Points on a hilly landscape, in no order, each with its height.
A climber steps from a point to the highest of its 2 nearest points, and stops where none of them is higher. Distance is the straight distance between rows; heights are no part of it.
q_164: [150 113 108 115 141 190 154  87 114 118 117  73  93 122 156 110 109 106
 131 130]  (h 1.20)
q_56: [118  96 112 142 124 105 153 160  86 126 142 128 138  88 145 148 165 102
  89 126]  (h 2.51)
q_393: [126 152 145 114 131 134 132 121  80 152 156  98  72  69 173  60 108 109
  66 164]  (h 0.87)
q_638: [115 123 125 124 126 137 134 147  85 118 141  96  97 104 168 118 155  79
  73 145]  (h 2.20)
q_418: [147 115 129 140 141  91 178 137 148 139 144  94 168 147 169 121 170 163
 151 114]  (h 3.35)
q_779: [139 140 123 108 140 119 143 118 109 104 140  72 113 105 143  84 117  97
  97 145]  (h 1.91)
q_294: [104  98 134 164 101 132 125 196 138 139 125 128 148 155 176 175 211 137
 148 128]  (h 1.41)
q_330: [107 163 109 116  70 124 110 112 105 102 149 111 145 120 131 155 119  62
 128 193]  (h 7.55)
q_434: [139 157 197 105 169 107  81 146 128 106 119 141 168 102 142  97 116 182
 132 128]  (h 4.25)
q_444: [ 98 166  92  83  89 108  68 100 147  70 118 145  83 166 112 155 136  86
 103 156]  (h 6.50)
q_61: [ 89  71 105 165  98 141 156 147 113 158  97 109 140 129 135 194 152 162
 158 129]  (h 1.06)
q_593: [149 127 178 119 137 110 159 159 140 109 141  94 192 153 169 105 143 161
 175 128]  (h 3.54)
q_588: [ 87 140  71 132 129 109 107  84 125 127 121  94  93 100  91 134 124 154
  98 135]  (h 5.79)
q_774: [128 159 145  96 121 126 128  77  84 131 138 128  37  94 156  91 114  75
  69 141]  (h 1.14)
q_748: [122 110 150 157  75 133 158 120 189 150 190 102 193 185 162 157 112  99
 149 153]  (h 6.79)
q_34: [163 123 143 114 143  98 176 129  81 131 144 149 125  84 152 113 148 120
  87 117]  (h 2.83)
q_233: [138 189 139  94 145  89  75 146 148  87 151 124 101 127 100  93 124 101
  88 124]  (h 4.86)
q_759: [ 95  82 103 174 149 133 110 182  94 159 114 169 109 121  98 162 149 103
 110  88]  (h 2.08)
q_555: [104 101 106 197 113 158 120 145 161 185 121 131 152 176 137 160 138  99
 194 102]  (h 7.38)
q_576: [120 118 130 138  99 115 111 144 159 122 123 127 141 150 143 167 198 149
 145 163]  (h 1.56)
q_937: [111  95 137 125 144 127 157 132  86 155 124 181 127  85  91 102  90 187
 121 129]  (h 1.05)
q_610: [ 97 139 118 111 119 170 132  81 100 121 115  87  80  63 162  86 118 163
 103 178]  (h 7.64)
q_385: [127 164 153 125 110 151 162  87  54 152 141  93 105  46 175  87 102 111
 107 158]  (h 0.74)
q_597: [154  96 152 126 153 160 152 163 136 124 117 148 115 159 153 123 170 128
 130 109]  (h 3.68)
q_761: [135 102 112 145 150 155 106 156 104 135 115 163 106 144 136 156 175  81
 101  93]  (h 2.72)
q_823: [108  89 107  93 119 128 139  82  87 141 119 148  67  77 130 126 108 183
  55 157]  (h 2.64)
q_921: [108 125 111 143  87 134 135 130 112 126 154 107 177 106 150 166 143  93
 158 177]  (h 8.10)
q_528: [ 85 144  77 148 119 112  77 118 152 124 125  98 102 123  92 149 149 104
 115 141]  (h 6.53)
q_341: [108 140 115 158 152  99 109 140 165 178 113 140 116 138  83 112 162 167
 145  85]  (h 6.47)
q_734: [ 98  84  73 176 115 153 130 149 101 146 115 133 131 129 100 182 111  84
 138  92]  (h 1.63)
q_976: [135 115 127 141 108  92 162 144 176 133 166  73 176 183 139 135 103  93
 153 124]  (h 6.37)
q_311: [134 108  65 118 128 119 148  76 120 112 125  91  90 130  98 154  89  98
  91  91]  (h 3.36)
q_337: [116  83 109 141  96 109 192 123 144 155 103 112 141 171  99 193 104 158
 172 114]  (h 2.05)
q_314: [108 156 147 102 141 125 109 123  73 145 127 118 123  53 117  67  32 156
 116 142]  (h 4.28)
q_304: [165 159 104 139 134 119 109  99 166 121 147 127 118 156 107 124 126  63
 136 107]  (h 5.92)
q_582: [ 98 170 142  99 133  98  80 146 130 106 139 105 102 101 100  76 117 143
 105 161]  (h 4.35)
q_714: [133 138 184 102 137 100 112 158 140  96 120 109 175 144 130 124  98 175
 160 130]  (h 3.84)
q_619: [135 172 122 101 112 137 110  82 130  92 139  94  99 124 159 111 148  82
 109 167]  (h 1.68)
q_859: [161 127 131 103 167 121 120 113 145 129 137 162  81 126 107 101 143 139
  69 101]  (h 7.35)
q_621: [ 99 141 114 187 121 115 105 145 170 191 109 135 144 163  98 140 157 140
 195 107]  (h 6.89)
q_4: [169 108 129 154 136 137 170 126 147 153 138 163 174 166 153 142 166 133
 190  94]  (h 4.71)
q_404: [144 130 171 103 153 116 118 151 141 121 110 178 126 129 114 114 157 217
 121 124]  (h 5.42)
q_406: [139 171 122 126 143  93  94 133 183 121 140 126 121 158  78 118 137 117
 124 113]  (h 5.38)
q_715: [156 125 107 117 134 152 149  71 168  99 122  49 123 143 157 114 134 118
 138 155]  (h 0.63)
q_8: [125 104  66 144 116 149 170 110  83 135 120 111 116 102 103 163  86  80
 113 101]  (h 2.34)
q_16: [193 165 160 126 144 107 129 143 143 109 159 166 174 137 149 117 151 120
 137  97]  (h 3.70)
q_54: [110 153 152 133 111 128  83 153 174 133 111 165 146 181  74 150 103 124
 184 143]  (h 5.22)
q_447: [131 188 159 132 120 128  55 115 136 118 132 147 189 134 107 138  73  93
 175 150]  (h 6.85)
q_374: [143 126 111 166 121 155 122 130 175 149 139 134 142 178 124 143 126  58
 164 117]  (h 6.62)
q_396: [131 174 134 106 116 113 105 127  85 112 137 152 137 100  94 123 101  86
 116 141]  (h 4.32)
q_877: [137 101  97 134 144 153 114  92 144 127  98 118  79 150 124 141 156 131
 102 106]  (h 3.53)
q_342: [129 175 182 128 162 143  77 180 158 119 121 139 136 150 116  69 129 132
 161 115]  (h 5.65)
q_743: [116  61 105 143 129 125 208 135 119 150 103 103 150 133 117 154 109 192
 152  88]  (h 2.60)
q_934: [154  95 103 142 179 136 133  96 127 154 120 162  85 118 117 123 162 137
  82  74]  (h 5.09)
q_5: [124  90 127 157  73 134 157 155 143 139 160 132 187 164 162 177 140  89
 154 160]  (h 7.36)
q_130: [ 89 156  79 119  85 114  80 109 152  89 150  93 108 144 118 145 121  72
 109 164]  (h 7.06)
q_738: [159  90 128 111 102 111 181 110 164 114 118 106 144 186 111 180  96 131
 148 124]  (h 1.62)
q_97: [117 160 134 138  85 102  88 126 215 144 146 142 142 208  80 161 103 114
 149 133]  (h 5.58)
q_201: [126 167 196 108 184 126  52 153 150 111  97 149 148 131 108  86  76 170
 152 106]  (h 4.88)
q_281: [136  79 127 120 138 146 206 106 105 134 110 113 147  98 135 123 114 201
 135 131]  (h 3.30)
q_816: [106  55  90 159 115 163 157 132  97 124  97  63 129 112 159 178 133 147
 126 120]  (h 0.69)
q_946: [170 114 115 140 145  97 187 110 113 131 146 122 158 118 151 129 161 113
 113 102]  (h 3.11)
q_770: [125 160 163 108 137 134  86 135  86 105 105 165 171 119  81 132  51 110
 170 133]  (h 6.10)
q_661: [131 158 147 137 140  98  96 164 168 137 122 176 126 143  93 122 173 181
 129 104]  (h 6.02)
q_868: [126 118 138 105 126  98 137 114 100 141 141 173  93  68 146 119 151 170
  55 164]  (h 3.83)
q_655: [118 116 106 133 120 142 171 120  66 152 133 118 116  49 159 102 113 142
  90 148]  (h 0.58)
q_787: [149 181 159 121 148 136  89 142 137 112 135 130 159 126 122  94 103  89
 160 139]  (h 6.28)
q_450: [116 131 115 130 119 156  71 125 169 100 118 120  87 169 145 152 194 104
 119 149]  (h 1.74)
q_989: [134 113 116 140 138 155  72 151 129  98 125 150  76 146 145 168 202 107
  72 118]  (h 2.10)
q_115: [ 82 105 129 166  99 126 142 174 135 175 104 124 165 165 153 168 178 157
 195 123]  (h 1.27)
q_371: [117 109 120 168 100 115 184 143 168 176 155  95 188 177 131 146  86 121
 199  99]  (h 5.87)
q_153: [ 91  95 122 126 132 145 179 149  82 159 136 130 141  63 132  76  93 180
 131 132]  (h 0.64)
q_340: [118 174 158 127 133 108 113 143  65 132 136 125 162  71 113  87  68 114
 126 137]  (h 3.95)
q_244: [140  98 183 100 162 176 127 175 122 132 111 201  94 127 134  76 150 162
 126 140]  (h 2.15)
q_821: [116 129 128 110 126 173 143  89  93 141 123 102  92  53 139  63  55 173
 118 157]  (h 5.66)
q_352: [149 110 107  92 155  96 157  97 131 110 129 122  79 137 105 126 111 126
  67  96]  (h 4.98)
q_644: [143 100 100 173 137 134 171 107 159 165 126 105 171 160 130 141 118 134
 190  79]  (h 5.26)
q_356: [130 141 165 108 118 127  92 136 129 113  97 189 171 160  73 160  75 153
 185 144]  (h 5.32)
q_827: [106  92 131 102 131 114 159 110  81 125 102 153 111  91 102 143 116 195
 101 162]  (h 1.64)
q_69: [164 132 145 142 159 159 137 159 151 141 117 202 146 158 129 126 172 121
 171  87]  (h 4.36)
q_950: [102 159  98 102 109 103 101  92 107 100 128 131  99 106  82 125  97 116
 106 148]  (h 4.92)
q_835: [143  83  90 159 121 182 155 100  96 118 118  56 124 111 182 155 130  96
 133 118]  (h 0.51)
q_574: [150 120 147 101 142 155 174  74  94 124 117 107 132  74 156  92  99 168
 125 151]  (h 4.17)
q_609: [168 182 183 117 150  88  85 166 132  96 141 180 193 112 143 134 126 154
 135  94]  (h 3.90)
q_169: [135 182 130  96 131 130  98  80 119  99 127 128  67 129 133  89 122  80
  79 122]  (h 1.46)
q_739: [159 125 179  92 146 179 138 178 145  87 106 179 111 164 137 117 165 148
 135 133]  (h 3.02)
q_116: [130 112 159 106 152 121 133 145 112 141 135 180 122  89 148  92 166 211
  91 144]  (h 4.64)
q_692: [180 139 130 148 143 114 140 140 179 119 154 133 143 166 147 127 176 111
 123  92]  (h 3.51)
q_875: [111 155 108 104  94 120  77 116 192  87 135 145 111 201  99 161 118 100
 140 149]  (h 5.94)

Where does a climber stop that starts at each point below?
q_816 => q_761
q_937 => q_555
q_597 => q_921
q_655 => q_447
q_638 => q_447

Call two points neighbours if one is among the 2 nearest of the other. Go from one point of each pair to the other, from neighbour to neighbour, staying as high as possible. Name the lowest point that can't be avoided.
q_610, q_859 => q_835
q_610, q_555 => q_340
q_164, q_921 => q_715
q_555, q_921 => q_582
q_921, q_447 => q_54
